Points on a hilly landscape, in no order, each with its height.
A climber steps from a point to whichever of its 6 nearest points has the largest rise for the distance, and stops where none of them is higher. Distance is the straight distance between rows; heights are no part of it.
(1070): [ 18   0  -9  -5  15 -12   6  19 -20   1  -8  11 -28  29  40  10  35  27
 -23  35  23  -6  34  17 -38 -11  20   0  26 -18  15  -9  -1 -17   7 -14
 -32  -9  -7  13  26  -4  -4   3   9  -4  47   9  15  -5]  (h 580)
(134): [ -8 -12  21 -26 -20 -16 -21  38 -27   8  -2 -20  -6  -8 -10  10 -15   8
   4  16  19  -2  12  -3  12   1  47  15  18   0   2   9 -12  23   7  13
   2   0  -2   3  29   1 -24 -10 -14 -14   7 -29  16  -9]  (h 438)
(699): [ -6 -15   9 -28 -21 -31 -16  14 -23 -14 -28  18 -43   3 -24 -24 -11  24
  28   0  -9 -13  -8  33  28  -9  27  16   4   2  16   2 -32 -20  -2  20
   6 -19 -40  12 -27  10   2 -30   1 -19 -10 -22  33 -21]  (h 543)
(496): [ 23  18   5  13   8  27  35 -23  62  -8  17  -5  17 -43   3  -5  50 -19
 -27  15  22  18   9 -33 -59  48 -38   5 -18  11 -12  15  72   6   1 -20
 -33  38  55   6 -12 -10 -26  31 -17 -13 -28  42  -1  74]  (h 308)
(1004): [-28  21  -1   1  25  52  15 -36  71   8   7  -5  41 -25   4  10  13 -26
 -14 -18  -1   8 -26 -13 -39  20 -50   4 -22  20 -20 -15  28 -15  -7  -3
   5  24  42 -22 -22   8  -2  27  31  24 -35  13 -45  37]  (h 504)
(167): [-13  13  24   0 -25 -53 -34   1 -52 -23  -8   4  -9  25 -71 -32  12  40
  -1  -2 -23 -14  -9  27  69 -15  46  27  11  -6  10  34  -8 -10  11  67
  12 -11 -43   7  -4   7 -14 -36 -24 -61  19 -37  46 -48]  (h 319)
(874): [-18   7  13 -11 -31 -50 -34  -3 -42 -22 -13  27 -46  10 -63 -35  14  26
  34 -12 -42  -9 -19  48  58 -13  34  30   7   7  15  24 -20 -18   0  77
  18 -33 -45  16 -42  12  -5 -30 -19 -34   1 -22  59 -36]  (h 429)
(64): [  7  23 -11  11  20  39  31 -53  65   4  24  -6  26 -26  -2   3  55 -11
 -42   0  18   7  -7 -22 -49  36 -53  23 -12   5 -31   3  52 -15  -5 -21
 -22  31  59 -14 -17  10 -25  34   2  -8 -38  43 -28  54]  (h 347)
(1027): [  3  14  12  14  22  50  37 -34  74  -4  18 -11  31 -37  -4   4  29 -13
 -31  -1  17  17   0 -26 -55  41 -49  21 -32  13 -21   1  53   6  -2  -9
 -12  31  55 -13 -15  -6 -30  33   2  -5 -38  37 -26  62]  (h 393)
(127): [  3  28   8   0  19  45  20 -32  59  18   8  -4  32 -27  15   5  40 -16
 -30  -4  16  10  -7 -23 -48  28 -38  20 -17   9 -18  -4  48 -12 -10 -16
 -11  32  49 -13 -18   5 -11  23   3  18 -22  34 -27  54]  (h 431)
(66): [  0  17 -57  -8 -14  -4  17 -29  12  -8   1   3   8 -29  28   6 -40 -21
  18 -18 -50  17 -29  20  30   3 -30  -9 -29  20  -3 -22 -32 -36   2 -38
  24 -13  18  -8 -14  16  46   2  33  47 -30  13 -39 -12]  (h 277)
(151): [ 18  -4   9  22   6 -38 -10  23 -53   9   7  -5  -6  38   2  18  -1  16
 -26  14  19  -8  41  10  10 -15  24 -13  14 -32   4  23 -11   5  10   8
 -13  -6 -35  15  41 -25  -3 -10 -14 -18  44 -21  11 -35]  (h 578)
(739): [  4 -19 -12  -9  17 -33  -9  15 -31   9 -30  25 -56  28  17  25  -4  28
   9  17  -4 -22  14  56   4  -9  26   1  22 -10  15  -6 -30 -29   0   7
 -23 -27 -61  22  -5  -5   9 -13  14 -31  13 -14  35 -19]  (h 489)
(81): [-10  11 -21 -20  -1  26  14 -18  35  10   3  -7  21 -17  22  12   8 -19
  -1 -13   2   8 -24   3 -36   1 -25  -3 -18   4 -22 -37   0 -17  -5 -23
   4  12  13 -22 -13  16   8  14  39  40 -32  15 -37  18]  (h 460)
(908): [-61   5 -24  19  22  63 -14 -15  57 -20  -7 -19  32 -30 -13   5 -76 -62
  19 -35 -45  22 -32 -44   5   0 -61  -5 -34  51  14 -19   2  -9  -8  -2
  34  13  28 -21   2   7  41   7  25   3  -2  -2 -63  14]  (h 485)
(112): [ -9   9 -37  -7  -5  10  -4 -27  22 -10  -8  -8  30 -19  17  -5 -56 -27
  32 -30 -42  21 -51 -10  28  -5 -27  -6 -25  33  13 -13 -21 -18 -11 -25
  35  -7  23  -7 -13  16  31  -5  29  38 -39  -7 -41  -1]  (h 434)
(936): [ 25  -3  12   8  -3  31  12  12  19 -14  10 -24  15 -36  15 -14  15  -6
 -23   8  44   6  11 -53 -44  17  -7  -4  -2 -16  14  18  52  31   7  11
 -14  22  51  12  11 -11 -22  32 -39   0  10  26   9  57]  (h 339)
(640): [-20  37 -59   6 -17   2   4 -37  33  -7  13 -16  39 -18  32  20 -22 -35
  -4 -23 -66  28 -43 -14  24  -1 -54 -34  -9  28  22 -25  -2 -44  -6 -22
   2   4  46 -13 -18  15  32  15  45  35 -21  -9 -43   2]  (h 395)
(995): [-17 -17 -13 -34 -11   8  -4   3   8   5 -11  15 -10   2  24   8 -16  -6
  31  -1   5 -12 -17  19 -16   0   7   8  -4  12  -9 -24 -22 -15 -13 -29
   7  -5 -14 -20 -23  11   9  -6  29  31 -36  -6 -13   4]  (h 176)
(371): [  7  -1  18   2  -5 -48 -22  22 -57   6  -5   2 -11  29 -14   5 -21  23
  -9  10  11  -3  33  11  29  -8  25 -10  20  -7  14  15 -18   3  16  11
  -4 -12 -44  19  32 -13 -10 -16 -16 -27  32 -35  10 -36]  (h 576)
(100): [ 29  19  -7  -1  10  27  22 -39  45   7  22  -2  11 -28  24   6  73  -5
 -30  15  27   5   9 -13 -58  28 -31  21  -9  -8 -29  -6  47 -10   5 -33
 -36  38  53  -4 -24   2 -25  33   0  -3 -18  43 -14  55]  (h 203)
(266): [-11 -10  10 -29   1  35  13  -7  35  -1 -16   4  14 -16   7   4   6 -19
  -6 -10  23  -2 -13  -9 -35   4  -5  19  -2  17 -10 -22  12   9  -3 -21
   4   6  23 -18  -1   2 -10  13  18  36 -21   6 -28  26]  (h 689)
(724): [-21   3  17 -16 -22 -42 -35   6 -45 -26  -4  13 -27  18 -74 -40  15  33
  15  -6 -17 -12 -21  39  62   3  44  31  11  -3  15  21 -15   1  -2  67
  17 -12 -34   8 -22  14 -13 -33 -26 -49   6 -28  55 -42]  (h 307)
(52): [  8  -9  -6 -15  -5 -35 -16 -11 -26 -26 -18  30 -68   7 -33 -20  -5  25
  41  -7 -61  12  -7  62  36  -3  25   5  -2   2  19  20 -28 -34 -10  64
   2 -60 -57  26 -47   2  21 -35  -5 -23  -3   7  56 -27]  (h 712)
(2): [ 15  -6  16  33  -3 -49 -17  22 -53  18   6   5  -6  46 -11   6  -4  16
 -22   8  12   2  40  12  42 -12  30 -11   9 -26  -5  32  -7  -4   9  10
 -12 -16 -55  31  46 -28  -5 -25 -20 -30  39 -19  17 -57]  (h 601)
(648): [-34  27 -15  14  10  36  10 -23  53  -2   1 -11  51 -15  18  15 -37 -43
 -12 -33 -43  17 -28 -25  -5  10 -69 -18 -38  27   7 -27  15 -23 -10 -15
  16  15  39 -26 -14  18  30  18  42  35 -18  -6 -52  19]  (h 469)
(24): [ 11  -3  -1   1  15 -19   5  18 -42   2  -4   7 -40  40  26  25   9  30
 -13  24  11  -8  35  16  -8 -18  23 -16  35 -28  15  13 -15  -7  18  -6
 -30 -12 -38  32  32  -5   0  -7   8 -15  46 -14  10 -21]  (h 594)
(777): [ 20   1  15  34   0 -16  -5  23 -44  11  28 -13  13  18  15   2   0   5
 -20   8  15   1  38 -10  -2 -21  11 -30  11 -51  -3  18   6  34  15  -7
 -16  -4  -7  18  41 -20  -7   6 -16  -6  49  -4  14 -22]  (h 572)
(45): [ -5 -25  16 -19 -11 -37 -22  24 -38   0 -16  21 -31  22 -22  -5 -12  30
  27  -4  -8 -13  12  37  34   2  36  16   4   3  22  17 -28 -10   3  25
  10 -17 -54   8  -6  -7  -7 -25 -12 -31  -7 -26  38 -21]  (h 521)
(296): [  3  -8   1 -29   2 -11   3  24 -21  17 -21   7 -12  12  30  22  16  17
   4  14  14  -9  11  10 -27 -15  24   2  12 -16  -1 -11  -2   3  -1 -17
  -9  -4 -13 -14   1 -12  -6   6  15   7  10  -2  14  -4]  (h 380)
(890): [ 39   7  18   5  -5  11   5   7  -7 -10  17 -16  19 -10  36   3  38   7
 -10  17  42   5  19 -43 -33   3   2 -15  26 -37  12  13  37  37  14  -9
 -26  18  41   8  16   0  -9  32 -35 -12  24  26  12  25]  (h 257)
(242): [  7 -18   3 -13  -5 -42 -17   9 -40  -2 -20  16 -51  30 -12  -4  -9  43
   9  -3  -8  -4  10  43  29   0  39   3  17  -3  20  15 -24 -30   0  24
 -18 -24 -67  26  -4   3   4 -28   3 -19   9 -21  47 -23]  (h 551)
(348): [-12  14  18 -16  11  49  12 -11  62   4   5  -8  37 -24   5   6  27 -28
 -18  -8  29   0 -20 -25 -43  19 -35  14 -13  14 -16 -14  42  17  -5   0
   8  27  37 -19  -3   3 -22  19  15  20 -23  27 -38  55]  (h 448)
(987): [ 10 -10 -32 -23 -14 -11   3 -14 -12 -20 -13  13 -31 -20  -8 -24 -42   7
  59 -17 -31  11 -34  33  32  -3  11   7 -22  32   4 -11 -39 -10  -7  -4
  41 -42 -14  -1 -39  15  27 -29  -2  17 -45  10   9 -21]  (h 472)
(372): [ 41  25  -6  18  24 -16   6   9 -26  -3  12  10 -20  33  49  25  45  29
 -28  24  17 -10  39  -9 -41 -17   0 -30  27 -45   4   1  14  -2  12 -31
 -47  -3   3  19  31 -18  -3  21  -5  -6  52  26  16   1]  (h 595)
(701): [ 25   9   1 -13  21  -6  20   7  -5  10   6   1 -17   2  41  18  47  19
 -12  34  27  -6  26   2 -50   0  18   2  18 -22  -2  -9  14  -2   1 -22
 -36   6  12  -6  18  -6 -13  16   7   1  20  22   1  17]  (h 669)
(610): [-30 -15 -11 -25   7  31   3  -1  33   2  -8  -6  21 -21   6   7 -18 -27
  17 -12  -5  -5 -31 -16 -21   1 -18  10 -14  19 -12 -23  -5   2 -15 -21
  27  14  14 -25  -8  17 -10   4  17  40 -29  -3 -30  15]  (h 563)
(265): [ 14   7  17  64  38 -33   7  -1 -54  13  24  13 -15  66   8  20   0  33
 -29  29  -8  -1  49  11   9 -24   7 -49  10 -27   4  18  -7   4  15   6
 -33 -25 -57  45  50 -27  22 -21  -9 -10  59 -15  14 -51]  (h 633)
(10): [  1   8  -2 -16   3  39  18 -29  50  13  -5  11  16 -21  13   8  25  -8
 -12  -3  23   2 -13  -1 -45  18 -25  21  -9   9 -27 -19  29   3 -10 -15
   3  19  38 -17 -11   6 -17  26  15  35 -21  18 -25  43]  (h 529)
(719): [ 12   9   4 -29   6  16  18 -10   9   9  -6   4  -4  -9  40  10  41   6
 -24  15  22 -14  13   9 -57  -5  -1  11   2 -16 -10 -26  18 -10  -4 -32
 -18  12  24  -6  -4  -5  -9  20  14  31  -7  24  -7  26]  (h 414)
(11): [ 23  12   3   4   4  21  14  -3  13  -4   7  -6   7 -18  28   9  43   2
 -14  19  35   6  23 -25 -51   7   1  10   8 -19   4  -7  45   8   9 -24
 -16  21  40  -1  -1  -5 -25  31 -10   4  -4  35   3  46]  (h 253)
(428): [ 22  -7   6 -18  -8  -5  -3  33 -11  10   3 -10   1  -2  18  18  24   8
  -7  11  30   6  24  -5 -24 -15  29  -7  22 -21   8 -14  12  21   4  -7
  -3  11  20  -1  21  -6 -27   5  -2   4  16   2   5   5]  (h 404)
(1072): [ 20   3  16   5 -17   3   1  24 -24   5  17 -18  13   0  23   8  23   1
 -16  12  32  -8  26 -27 -25 -12  16 -24  24 -40  11  14  20  38  16   0
 -17  19  28   5  30   1  -3  22 -17   2  41  13  11  10]  (h 405)
(1075): [ -7  -1 -29 -21 -13   2   0 -20  13 -10 -13   1   6 -14   3  -7 -48 -15
  34 -21 -25   7 -40   5  26   0 -11   6 -30  35   2 -18 -42 -17  -7 -26
  34 -12   7 -14 -31  13  23 -21  21  35 -43  -4 -28 -11]  (h 427)
(1087): [-34 -20   4 -14  -2  28 -22   5  27 -20 -27  -3  -4 -18 -48 -18 -45 -21
  41 -13  -9 -13 -44 -13  29   9  11  20 -10  47  -6  -7 -27  16  -8  -3
  41  -9   6 -22 -22   9  -2 -19 -10   8 -27 -16  -7  -4]  (h 436)
(105): [ 17 -16  25  77   1 -50  10  11 -63  28  46 -15   8  47 -45 -30 -13 -12
 -17   6  -6  10  42 -10  60 -11  16 -42 -19 -21 -25  35 -22  41   5  21
  -3 -19 -50  14  26 -27   0 -36 -28  -4  41  -5  16 -72]  (h 663)
(350): [-17   0  12  -3  25  67  20 -16  62   1  -7  -7  36 -40  -3   6  11 -44
 -14  -6  16   1  -9 -45 -45  25 -38  17 -13  38 -17  -5  43  14  -7   4
  -6  21  42 -26   5 -10 -10  18   2  11 -13  29 -31  58]  (h 411)
(233): [ 12  -5  14  42 -15 -23 -16  37 -52  29  37 -20  17  30 -19 -19 -18   8
 -17  15  11  -4  30 -17  40 -17  16 -24   6 -29 -16  29  -8  52  21  17
  11   1 -17   6  41 -12   3 -12 -38 -13  48  -7   6 -43]  (h 553)
(813): [ -5 -10 -22 -34   4  12  11  -7  17   8 -13  14 -13   4  29  10  12   2
  10   0   4  -2  -6  28 -30  -5   4   8   0  -3  -6 -30  -8 -20  -5 -30
   1  -1 -10  -8 -11   6  -1   3  35  33 -15   2 -10   2]  (h 51)
(561): [ 27  37 -13   3  24  16  27 -59  65   8  27   0  18 -24   8  -3  67  -9
 -49   0  15   4  -1  -8 -57  32 -43  24 -18  -6 -30 -14  44 -28 -14 -42
 -35  48  44  -7 -34   4 -17  38   1 -15 -39  44 -23  50]  (h 201)
(118): [  4  -2 -19 -17 -13  -1   4 -21   8  -4  -6  14 -16 -22   9 -15 -41  -5
  45 -20 -24  -2 -40  25  26   0  -7   7 -17  25   7 -17 -47 -24 -13 -24
  21 -24  -5  -6 -34   9  22  -8  18  37 -46  10 -19 -15]  (h 310)
(803): [  3 -14  13 -20 -11   8   1  40 -13   0  -8 -13   9  -5  -1   4 -12  -2
   5  11  33  -6   9 -26 -14   2  30   7  13  -1  10  -7  10  33   8  11
  10   7  12  -8  25  -1 -10   0 -13  -8  12 -21   4  10]  (h 324)
(51): [-10 -19   9 -18 -16 -23 -18  33 -24  -1 -16  -3  -2   6 -38 -16 -11   9
   5  10  22 -14  12 -17  36   0  46   8  28  -2   4  16 -16  22   4  30
  12   2  -8  -8  13   5 -21 -11 -27 -33  10 -38  19  -9]  (h 453)
(315): [-18 -24   9 -30 -22 -19 -29  21 -18 -17 -20  15 -26   9 -43 -18 -16  13
  26  -5   0 -12 -19  21  43  -3  34  29   6   7   6  16 -24  -3  -7  17
  14  -8 -24   0 -26  14 -16 -20 -19 -22 -12 -37  32 -22]  (h 439)
(983): [-48  20 -42  31   3  20  -4 -29  51 -17  -2 -45  48 -12  14  18 -39 -52
 -19 -30 -65  27 -36 -43  13   2 -86 -31 -26  40  34 -14  11 -32  -4  -9
  17  16  49 -13  -9  11  32  15  47  23  -3 -13 -51  18]  (h 430)
(725): [ 30  -1  18  54 -12 -20  -1  21 -66  27  38  -6  20  34   8  -1   2   7
 -14   3  17   9  30 -21  12 -25  10 -38   9 -58 -10  15  -7  46  10   3
 -10  -1 -18  28  26 -14  14  -7 -27  -3  62  16  10 -40]  (h 587)
(816): [ 22 -23 -15 -22 -15 -28   1 -16  -3 -11 -20  28 -61  -9  -4 -15 -21  29
  51  -2 -40  -4 -19  57  29 -12  28   5  -9  24   5  -8 -40 -29 -11  16
   9 -38 -40  13 -46   7  22 -34   4   4 -26   3  35 -19]  (h 568)
(1047): [ -8  33 -25 -16  10  27  16 -33  47   9   6  -7  29 -16  23  18  35 -13
 -24 -23  -6  -3 -19   9 -40   9 -51  11 -22  -5 -33 -28  21 -32  -8 -20
 -16  20  41 -15 -26  14   0  22  34  38 -26  30 -39  23]  (h 441)
(901): [  9  -2  21  25  25 -45 -18   4 -59   9  -7  17 -32  46  -6  10  -6  35
 -15  17  -2   5  42  32  23  -6  29 -12  13 -20   9  18 -15 -19   2  19
 -21 -23 -65  31  35 -17   3 -20   2 -31  36 -28  23 -40]  (h 554)
(848): [-10 -15  19   5 -14 -39 -22  30 -51  -1  -3 -15  -1  21 -49 -21 -10  18
  -2  11   8 -15  11 -11  69  -2  34  15  18 -11   6  31 -17  27  10  26
  17  -6 -37   2  26  -3 -16 -13 -33 -45  12 -38  20 -32]  (h 462)
(123): [ 19   3  20  72  14 -49   2   0 -63  29  36  -1  -4  64 -14   5  -3  10
 -26  13   0   6  45  11  26 -13   8 -33  -3 -30  -8  30 -19   7   8  11
 -14 -26 -62  39  45 -38  13 -33 -21 -11  48 -18  28 -69]  (h 631)
(217): [ 11  -3 -40 -23  -7  -4  12 -19   6  -3  -5  12  -4  -4  26  -5 -20 -12
  23  -1 -26 -10 -19  35  -2  -9  -6  -3 -10  18 -14 -40 -32 -33 -12 -35
  10 -12 -15  -4 -21  10  25  -7  29  39 -38   7 -13  -2]  (h 22)
(230): [-12  -3  15 -10 -22 -42 -25   3 -48 -14 -16  24 -53  16 -38 -14  -2  39
  20 -11 -20 -14   2  42  50   0  35  12  18  -4  13  21 -22 -23   0  42
   5 -24 -49  23 -15  -4  -1 -39 -17 -43   9 -23  48 -27]  (h 511)
(284): [-11   0  31  12 -24 -70 -22   1 -51  -6   6  -9  -6  28 -74 -38   8  38
 -20   7 -11   3   5  12  83  -3  33  19   8  -6   3  40 -11   7   0  57
  14  -5 -36   8  24  -7 -22 -23 -27 -68  20 -28  35 -59]  (h 336)
(155): [  6 -21 -17 -20   2  -7   3  12 -14   7 -18  26 -54   8  11  13  -6  18
  25   3  -2 -13  -5  48   3  -9  24   5  10   5   2 -17 -31 -15  -2 -11
   3 -28 -49   1 -27  -3  14 -15  13   5 -14  -2  20  -2]  (h 437)
(224): [-20  53 -39  13  -2  25   9 -33  47   5  21 -18  47 -12  32  25   0 -43
 -31 -35 -57  14 -30  -4   2   7 -83 -39 -23  17   3 -36  14 -47  -4  -7
  -6  33  55 -23 -25  28  32  23  50  30  -9   0 -50  24]  (h 416)
(382): [-34  -3 -19  -7  -4  36  -2 -10  43  -7 -14  -4  30 -29  -6  -5 -42 -35
  21 -22 -24  -7 -41 -17   6   0 -34   8 -24  36  -4 -27 -16  -1 -15 -20
  35   0  26 -25 -14  16  21   2  25  33 -26  -6 -43   0]  (h 514)
(735): [ 33  -4   4  37   8  48  29  -7  62 -27  30  -9  20 -52  11 -17  25 -28
  -8   2  29  20  20 -65 -47  39 -39   7 -11   2   9  28  70  23  13   9
 -27  28  68  11   8 -14 -27  49 -48 -19  -5  39   7  88]  (h 273)
(753): [ 23  14  -2 -11  13  17  30 -12  29  11   2   5   6 -25  20  10  48  -4
 -22  15  29  -1  10 -13 -57   1 -14  16   5 -11 -16 -14  28 -12  -2 -17
 -28  28  46 -11 -17  -8 -22  28  16  14 -22  38 -10  50]  (h 327)
(57): [-48  -8  -7   7  24  53  -7 -12  61  -9 -19 -21  28 -24 -15   4 -52 -51
  11 -26 -20   8 -32 -39  -2   6 -35   4 -26  52   3 -18   2   2 -13 -14
  25  10  27 -31  -9  13  22  -1  21  22 -12  -6 -47  21]  (h 520)
(746): [  6 -19 -10 -20 -14 -25  -5   3 -33  -8 -24  26 -67   9  -4 -10 -16  33
  33   9 -32 -14  -9  65  21  -8  27  -6   3  10   9  -3 -41 -20   0  26
   4 -48 -63  21 -31  -3  18 -28   9 -12  -1  -9  52 -15]  (h 598)
(416): [-10  19 -33  -9  -5  19  19 -23  26  17  -5   9  16 -24  31   5  -5 -20
   3 -25 -34   1 -21  15  -5  -9 -33  -1 -13   6 -12 -38 -16 -26 -16 -34
   3  -2  14 -24 -18  17  24   9  42  48 -21   2 -33   3]  (h 340)
(106): [-27  15 -23  -3   4  50  11 -22  54  11   4  -5  40  -5  30   7  -4 -28
  -4 -24 -12  -3 -27  -9 -27   9 -52  -8 -24   6 -17 -29   3 -21 -15 -25
  10  24  32 -23 -17  22  21  21  38  43 -23   9 -43  23]  (h 498)
(21): [  5  -8  19  -9   3  41  16   0  41  -4 -11  -5  16 -19  13   4  25 -11
 -11   5  33   1   7 -35 -42  15  -4  10   0   9  -2   1  36  31  -8   7
   1  25  41 -12  14  -9 -16  23 -14  13 -11  15  -8  49]  (h 394)
(929): [-37  -6 -20  -1   5  37  -4  -8  29 -16 -22 -16  12 -19 -20 -12 -77 -32
  44 -25 -22   4 -48 -22  31  -5 -23  15 -28  50  10  -6 -28   5 -12 -22
  53 -10  13 -22 -16  18  14  -8   7  15 -27  -6 -30 -11]  (h 435)
(780): [-54  -2   8  13  32  82  15 -15  77  -1 -12 -15  40 -23 -20   6 -34 -62
 -10 -44 -18  11 -25 -34 -23  18 -59   0 -29  42  -5 -19  31  11  -2   6
  18  16  35 -30  11  -1  20  15  27   1  -5   1 -64  28]  (h 475)
(664): [ 29  -7  28  43 -12  11  -1  31 -21  -3  32 -26  40   2  29  -4   6   8
  -4   1  28  10  16 -35  -3  -4  -1 -42  13 -57   2  26  17  60  23  18
  -1   7  26  10  31  -1   7  29 -47  -4  53  28   6  13]  (h 185)
(984): [-20 -23   5 -30 -15  -1 -21  34   8  -9 -25   7 -11  -8 -30  -3 -14   0
  33   4  15 -10 -11  -2  17   7  38  15  16  21   7   1 -16  17  -7  16
  16   3 -13 -19 -19  18 -16 -12 -11  -5 -21 -32  12  -3]  (h 428)
(513): [ 12  -9  20  -5  -1  -6 -10  40 -23  -6   1 -13   7   7  10   9   7  11
  -8  16  26  -4  23 -22  -3  -8  20  -8  27 -18  10  19   4  36  19   4
   4   5  11   5  39   0  -9  12 -26 -16  22 -13   1  -5]  (h 385)
(479): [-39 -25   9 -27   3  34  -9  16  26  -7 -23  -7  11 -23 -11  -7 -20 -18
  24  -6  15 -14 -22 -19  -2  11  12  23   5  33  -2 -17  -7  29  -2  -8
  25   5   8 -29  -3  15 -13  -7  -3  13 -29 -19 -11  27]  (h 515)
(870): [-31  12  -2  -7  10  52   6 -18  55   9 -12   0  34 -26  -1  10 -18 -39
   0 -17   6   1 -29 -24 -29  -1 -34   7 -10  22 -10 -21  12  -4  -2 -15
  19  25  33 -23  -4  13   9   9  30  29 -34   5 -42  25]  (h 558)
(755): [ 31   0  29  66  17 -20   8  12 -47  21  36   9   3  53   7  14  12  12
 -21  20  13  20  42  -5   9 -26  -4 -56   5 -45  -9  25 -10  26   6  -8
 -26  -9 -36  30  40 -26  10 -19 -26  -8  60  11  19 -55]  (h 665)
(612): [  8   1  -9 -19 -26 -21 -21 -24 -15 -30 -10  14 -51  -4 -35 -37 -10  23
  59 -19 -45   2 -32  48  50 -15  29  23  -8  19   9  17 -33  -8  -9  44
  37 -45 -30  24 -48   9   4 -36 -12  -3 -23  -3  42 -28]  (h 564)
(370): [ 35  19   4  22   9  21  14  -2  24  -6  24  -6   4 -26  24  -5  56   6
 -21  14  33  12  20 -34 -51  11 -18   0   0 -24   4  16  50  15  17 -17
 -44  29  56   7  -7 -12 -25  52 -32  -8   6  43  17  59]  (h 182)
(843): [  8 -25   5 -10   6 -33 -10  20 -40   8 -16   9 -32  31  21  12  -6  30
  -4  14   9  -5  25  27   7 -20  22 -12  35 -23  10  -7 -19 -16  -2  -3
 -15 -14 -36  16  15 -12   3  -3   5 -20  24 -22  21 -25]  (h 552)
(18): [ 41  36 -13  25  20  16  26 -32  49   0  26  -6  16 -36   3  -6  60 -12
 -35  17  19  17  12 -32 -47  38 -37  10  -6 -10  -7   3  66   4  -7 -37
 -36  28  53  10 -25  -9 -26  39 -31 -17 -32  45   5  71]  (h 150)
(734): [-12  -8  -6 -37   2  19   7  12  26   0 -15  -3  10 -13  19  12  -2  -9
  16  -2  11 -13 -26  10 -22   1   9  16  -4  14 -19 -25  -9  -5  -8 -19
   7  16   4 -20 -13   9  -2   1  26  29 -31   2 -16  13]  (h 418)
(211): [-17  23 -41   1   0  13  16 -32  35   6  -9 -15  36 -20  27  15 -36 -35
   3 -29 -39   9 -40  -5   5  -4 -49 -22 -19  20  -1 -30 -12 -32  -4 -23
  15  16  40 -21 -19   7  27  19  43  43 -26  -9 -53   1]  (h 403)
(792): [ -6 -20  -5 -29 -10 -10  -9  15   0   5 -16   7 -17  -2  17  13   4   4
  21   9  19  -9  10  18  -9  -4  23   6  14   1  10 -16 -14  -3   2  -3
   4 -11 -19  -3   1  -3  -4  -4  11  10 -11  -5   6  -3]  (h 284)
(457): [ 10  -6  24  28  -3 -43 -14  17 -57  11  16  -9  -2  38 -18   3 -14  24
 -13  18   4  -3  31  -3  40  -8  31 -16  17 -34  -2  29  -7  19  10   5
  -1  -9 -39  17  42 -10  -6 -16 -23 -26  34 -20  10 -45]  (h 577)
(968): [  2  -9  17   9 -15 -54 -22  16 -59 -11  -6  12 -25  37 -52 -12  -5  35
  -2  -3 -12  -6  10  33  50  -7  31  13  21 -12  12  32 -10 -18   3  45
   1 -15 -60  20  19  -5  -6 -30 -16 -50  19 -29  41 -44]  (h 476)
(726): [ 11  -5  27   8 -13   4  -8  45 -20  -6   8 -19  20 -10   5  -1  -8   2
  -4  17  34   7  24 -46   5 -13  31 -14  22 -11  -2  19  11  61  16  19
   4  13  23  -8  38 -10 -13  10 -27 -11  34 -10   0   9]  (h 243)
(548): [ 15  -9  26  65   7 -34  11  21 -52  36  46  -6   8  57 -17 -12  -8   1
 -15  12   4   6  38 -12  27 -14   8 -51  -5 -39 -21  32 -13  36  19  10
   1 -20 -37  18  34 -18  15 -18 -28  -4  57  -8  20 -71]  (h 620)
(1005): [ -6 -30  -2 -30 -17 -20  -8  16 -11   2 -22  18 -29  -4   0  -2 -14   4
  23   3   3 -17 -12  36   3  -5  30  21  -1  21   5 -10 -37 -12  -5  -5
   8  -9 -37  -4 -23   7   7 -15   6  -3 -24  -4  18  -7]  (h 458)
(88): [ -1 -16  17  17   3 -49 -23   2 -51   4  -5  13 -37  37 -26  -1 -15  39
 -11   7 -15 -12  11  46  45   1  37  -6  11   1  30  22 -21 -30  -5  34
 -12 -32 -66  37  17 -13   6 -35 -11 -39  26 -24  40 -46]  (h 519)
(274): [ 34  10   4  28  17 -16   1  13 -60  17  22  10 -23  30  37  19  23  21
 -20  24   8  -7  42   4 -15 -25  12 -25  34 -54   1   9   8   7  10 -11
 -38  -6 -11  26  37 -14  11   3 -13 -20  63   5  15 -20]  (h 629)
(411): [  1 -14  10 -25  -1  22   8  12  17   1  -1  -6   6 -16  19  13  26  -6
  -6  20  23  -6  11  -9 -34  -2  14  15   8   0  -5  -7  28  15   4 -16
  -6  21  34 -14  12  -1 -15  19   7  14 -10  15   1  31]  (h 433)
(89): [ -2 -13   8  -6 -14 -41 -20  31 -57  -3  -3  -6   3  18 -24 -15 -11  25
  -6  10   8  -7  20  -2  35 -14  46  -2  22   0   9  23 -14  24   1  22
   2  -6 -24   5  28  -8 -13 -25 -25 -36  18 -29  17 -28]  (h 538)
(880): [-25 -11   5 -36 -16   2 -31  -1   1 -40 -16  28 -34  -9 -70 -44 -17   2
  59  -7 -21 -13 -30   4  54  -3  24  30  -6  27  10  10 -37  11 -18  41
  42 -29 -12  -6 -45  13  -7 -23 -27 -20 -24 -19  29 -31]  (h 417)

For each start below, name the point where the climber stops.
(18): (266)
(134): (755)
(792): (52)
(724): (52)
(167): (52)
(66): (266)
(735): (266)
(848): (755)
